A landscape with many peaks, sampled at points; each row gives a point and its height.
From any point a climber takes the steepest step (rise divided by distance) to one of its 2 nearest points. It stops when none of these is higher. Distance is the straight distance between rows; heights are no part of it.
K941 h=1.59: [ 89 116 108  96 121 144  93 133 194 122  97 182 126 168 105  77 147 100
 124 103]
K745 h=4.04: [146  96 124 164 141 138 139  93 105  94  98 125 117 178  79  98 139 119
 101 159]
K412 h=5.20: [132 127  94  91 136 129  94 109  27  96 141  93 144 123 146 162  90 151
 131  93]
K911 h=1.42: [106 162 122  98 132 120 116 111 179 125 109 155  91 182  64 103 147 123
  79 117]
K668 h=5.72: [123 117  95  83 153 121 125 103  70 114 125 113 152 116 122 145 130 140
 129 119]
K995 h=5.21: [ 93 118 135 137 126 163  90 139  75 114 112  63 144 129 117 133 116 126
 109  69]
K270 h=3.61: [178 140 168 153 139  91 193 122 102 150 124 142 120  98 174 155 104 110
 175 148]
K176 h=4.34: [ 82  93  89  98 152 134 134 139 119 169 114 170 160 135 169 106 134 107
 193  95]
K625 h=4.94: [133 130 161 133 126 103 145 129 139 144 154 145 177  63 169 152 104 141
 180 164]
K869 h=6.38: [ 89 181 162  94 103  73 103 105 149 158 205 157 169 132 126 138  77 139
 131 157]
K197 h=3.77: [133 125 126 103 149 137 119 105 129 101  89 117 134 192  71 123 143 101
  88 138]
K801 h=3.93: [143 117 136 195 106 135 167 138 141 142 150  67  81 121 154 115 143 125
 122 141]
K245 h=6.62: [ 77 113  75 150  43 103 114 164  87 142 169 112 146 109 174 122 121 171
 152  83]
K946 h=5.22: [157  98 123 196 133 119 198 144 144 121  77 123 107 151 103 109 164 125
 128 171]
K630 h=4.55: [ 99 103 131 114 126 102 123 124 173 151 147 163 159  90 136 129 116 131
 140 147]
K375 h=3.84: [172 148 136 136 153 190  75 126 131 106 170  74 111 159 121 146 145 144
  80 140]
K52 h=4.43: [142 140 158 162 126 126 136  84 143 144 143 119  69 155 104  91  96 106
  88 149]
K673 h=5.67: [ 89 150 140  75 118  67 147 115 134 171 175 152 185 137 133 146 104 132
 165 155]
K187 h=4.23: [129 150 141 149 126  99 203 150 155 171 120 166 140  84 145 141 148 153
 173 146]
K144 h=1.85: [140  81 134 146 125 178 118 144 149  86  73 128 169 186  84 145 162 110
  73 172]
K436 h=2.93: [130 120 113 145 108  91 166  80  79 143 194 145  94 119 117 118 115 151
 127 143]
K446 h=3.51: [108 195 141 121 111  99  88 148 210 164 153  97 139 127 139 142 120 136
  85 118]
K275 h=4.92: [ 68 120 121 113 115 111  66 133 163 146 159 147 169  95 126 122 109 146
 116 113]
K550 h=5.02: [150 101 169 122 139 123 111  98 147 107 120 158 142  80 142 128  87  97
 143 180]
K287 h=3.27: [150 137 115 145 123 114 113 107 109 130 214 125  99 124 137 136 107 158
 105 153]
K532 h=5.11: [222 140 128 153 170 148 135 124 104  97 117 172 136 101 146 157 139 166
 152 165]
K149 h=3.57: [175 161 107 146 144 137  82 128 127 129 213  87  89 157 132 137 132 169
  85 140]
K524 h=2.73: [112  87 136 115 103 111 137  95  59 123 127 148 137 101 150 120  76  99
 148  99]
K349 h=4.15: [201 110 146 122 168 139  97 111  75 102 119 119 104 130 150 126  90  92
 135 152]
K2 h=4.78: [227 169 128 123 166 144 117 132 152 104 156 177 137  95 156 169 143 180
 136 181]
K567 h=1.95: [146  85 114 139 137 156 160 151 142  75  58 153 179 175  85 138 195 137
 112 177]
K332 h=4.01: [108 114 120 182  82 138 144 157 122 152 153  78 102 109 149 106 132 128
 133  91]
K878 h=1.48: [ 95 181 121  66 148 137  85 123 159 129 100 154 112 183  67 118 143 137
 109  74]
K240 h=4.30: [178 161 127 110 151 150 112 162 188 111 124  90 146 103 166 181 165 147
 121 166]
K779 h=6.21: [166 106 161 188 128 157 149 144  97 110 123  99 120  76 184 138 124 134
 149 145]
K193 h=4.33: [211 117 135 117 166 135 133 120  33  95 104 140 112 147 169 138 105 119
 164 137]
K165 h=5.13: [ 68 152 153 137 103  98  93 125 104 160 140 124 131 135 128 111  82 131
 149  45]
K633 h=6.00: [105 112  76 124  88 123 130 162  84 121 144  80 139 108 166 151 136 164
 139  93]
K557 h=3.89: [190 161 147 136 149 109 167  96 104 159 147  92  68 161 153 122 113  91
 125 134]
K399 h=3.32: [104 186 137  83 107 105 135 146 218 177 148 123 137 130 138 129 131 102
 116 123]
K288 h=4.27: [108 109 101 145  55 125 156 149  85 143 133  95 109 132 166 104 138 132
 152  58]
K475 h=3.35: [134 106 154 154 134  90 207 131 105 142  92 160 125 106 153 123 112 106
 193 131]
K457 h=3.90: [148 155 160 143 130  99 197 140 140 175 138 108 118 106 161 145 133 129
 161 134]
K570 h=1.72: [ 92 125 144 110 105 162  64 139 177  66  88 179 128 165  59  99 146 101
  90 101]
K952 h=0.92: [144  91 104 165 138 180 157 142  77 103 132  90 118 148 112 155 169 145
 106 148]
K523 h=4.69: [134  87 148 189 123 174 121 120  71 105 112  93 113 165 112 109 118 107
 112 118]
K874 h=4.71: [ 82 145  96  66 157 119 117 135 142 163 116 142 163 137 145 128 134 108
 174  95]
K646 h=2.92: [102  95 144 143 117 107 142  91  90 143 122 142 115 129 103  90  79  93
 139 107]
K577 h=4.36: [172  91 142 184 142 157 121 111 103  99 129 119  98 141 122 109 123 110
 102 170]
K540 h=4.32: [164 162 159 120 153  91 179  87 153 162 113 116  78 154 118 114 123  86
 125 159]
K939 h=3.58: [177 155 143 131 130 140 126 104  58 138 150  81  77 163 148 132  97  94
 115  95]
K908 h=0.77: [147  91 107 158 129 161 169 147  63  78  99 119 130 116 126 148 156 170
 142 137]
K863 h=4.06: [173 154 144 109 148 190  93 147 157  99 127  77 138 142 123 161 164 113
  89 157]
K734 h=5.18: [103  91 138 144 124 144  80 112 155 102 136 147 124 107  88 107 114 142
  96 132]
K732 h=5.35: [130 133 158 159  95 101 146 151 108 148 160 101 180  71 200 156  85 131
 157 136]
K528 h=2.09: [137 108  79 109 165 152 174 157 128 108  54 141 153 172  88 140 203 142
 132 160]
K425 h=2.82: [138 139 123  60 117 103 132 150 187  82  71 163 142 132 118 120 142  54
 105 133]
K478 h=3.14: [141 187 144  55 125 112 125 128 201 139 135 108 125 126 136 153 126  96
 103 148]
K767 h=4.03: [156 155 101 115 155 141 121 155 130 125 142  57 133 120 165 167 152 152
 113 145]
K272 h=4.85: [ 73 119 128 119  69 103 121 138  73 152 153 138 147 124 165 119  83 123
 165  57]
K398 h=0.65: [114  88 107 165 126 147 168 171  82 104  92 143 146  69 143 143 151 171
 170 119]
K689 h=5.86: [ 82 183 157 126 108  59  99 113 113 175 194 130 142 134 135 150  75 153
 122 113]
K386 h=5.68: [164 111 116 133 174 123 150 106  85 100  91 165 142 106 130 160 136 156
 153 150]
K391 h=4.20: [140 146 148 194 113 134 130 127 127 146 156  89  61 144 116  97 123 120
  94 117]
K493 h=4.95: [136 112 137 148 102 182 107 130  41  96 125  69 113 146 133 149 111 125
 116  92]
K730 h=1.34: [ 88 165 117 125 123 142 118 137 191 157 123 143  74 182  69  87 159 151
 107  86]
K506 h=5.77: [121 101 162 161 122 124 155 148 111 135 122 111 139  66 178 130  97 108
 159 128]
K356 h=1.15: [109 104 106 175 126 158 143 136 174 134 148 113  90 135  86 118 182 160
  90 154]
K999 h=0.42: [ 99 113  87 147 138 122 171 156 163 180 125 162 120 113 158  96 161 144
 181 127]
K404 h=4.91: [124 142 137 107 123 137  70  91 172  91 152 156 110 120  92 125 115 132
  67 130]
K982 h=1.25: [ 96 146 104 154 117 127 129 123 173 165 161 122  89 140  75  96 154 169
  88 118]
K314 h=5.44: [ 60 176 165 116  97  81 104 136 112 192 174 137 160 150 138 129  76 115
 161  87]
K868 h=4.56: [ 96 140 147 116 123  97 165 140 171 171 152 183 173  88 148 140 126 154
 183 157]
K615 h=5.19: [ 77 153 126  95 126 124  38 113 161 116 134 124 157 104 100 131 122 152
  97 103]
K611 h=4.81: [176 125 111 106 149 136 118 105  38  94 153 117 112 146 155 143 111 145
 134 123]
K609 h=1.53: [ 90 160  99  72 142 153  74 122 185 117 105 199 112 186  87  96 154 106
 137  68]
K473 h=5.54: [ 95 139 106 123  98 136  99 148  79 132 148  83 129 134 142 130 122 145
 128  60]
K854 h=5.69: [164 104 133 183 150 131 171 139 120 118 104 119 117 105 139 120 145 132
 148 157]
K344 h=4.59: [156 114 147 120 157 131  89  83 111 116 143 142 121 115 134 123  75 112
 125 159]
K760 h=2.68: [140 129 118  98 135  96 161 132 177 108  45 177 148 148 110 104 155  84
 136 149]
K177 h=2.96: [121 146 128  48 146 109 117 129 180 124  95 137 146 123 119 136 125  87
 105 131]
K978 h=4.52: [202 169 123 106 147 133 135 147 191  97 140 139 112  86 163 170 167 163
 110 187]
K291 h=5.40: [132 113 191 138 130 112 127 114 142 145 132 120 135  79 154 119  79  82
 155 142]
K744 h=3.73: [122 173 135 111 144 124  94 132 165 147 145  71 136 115 143 147 130 134
 109 131]
K634 h=5.42: [ 74 124 160 127 125 137  42 110 161 103 123 160 140 113  84 106  94 126
  99  94]
K902 h=6.60: [148 118  90  90 162 109 157 117  61 127 124 147 153  90 154 166 144 169
 158 131]
K521 h=4.53: [ 88  85  97 120  51 133 146 156  89 145 136 130 145 106 188  93 116 124
 182  63]
K599 h=2.29: [111  90  95 110 162 147 141 137 123 104  78 146 158 125 103 131 171 152
 158 137]
K265 h=0.53: [117  88  95 176 116 133 185 164 120 142 107 141 121 100 142 110 174 159
 170 114]
K414 h=4.67: [122 156 157 135 128 120 104  93 137 127 144 143  89 151  86 108  93 137
  83 112]
K256 h=1.05: [135 109 111 170 131 193 133 143 131 124 147  95 119 152  79 147 185 156
  82 146]
K810 h=1.66: [ 90 110 121  94 107 126  91 128 191  89 113 183 125 128  85  96 130  94
  87 132]
K996 h=1.77: [116 101 144 126 116 181  76 124 161  72  86 132 136 165  69 131 149  99
  69 142]
K520 h=2.50: [124 109 110 104 151 111 156 121 150 143  84 162 146 117 126 113 147 115
 158 131]
K560 h=3.83: [151 124 121  97 151 170 124 135 137 103  80  96 136 153  95 157 155 122
  95 153]
K277 h=3.11: [108  80 131 156 114 112 164 123 107 149 108 177 123 120 136  85 105  92
 176 118]
K430 h=4.80: [144 126 130 150 135 121 177 125 148 142  97 107  90 144  91 113 136  98
 114 162]
K48 h=5.09: [ 92 151 110  89 126  85 120 138 141 186 158 120 169 126 154 144 117 127
 157 105]

Where does a climber stop that starts at each point below?
K528 => K902
K332 => K869
K265 => K902
K197 => K245
K744 => K902
K730 => K902
K801 => K634
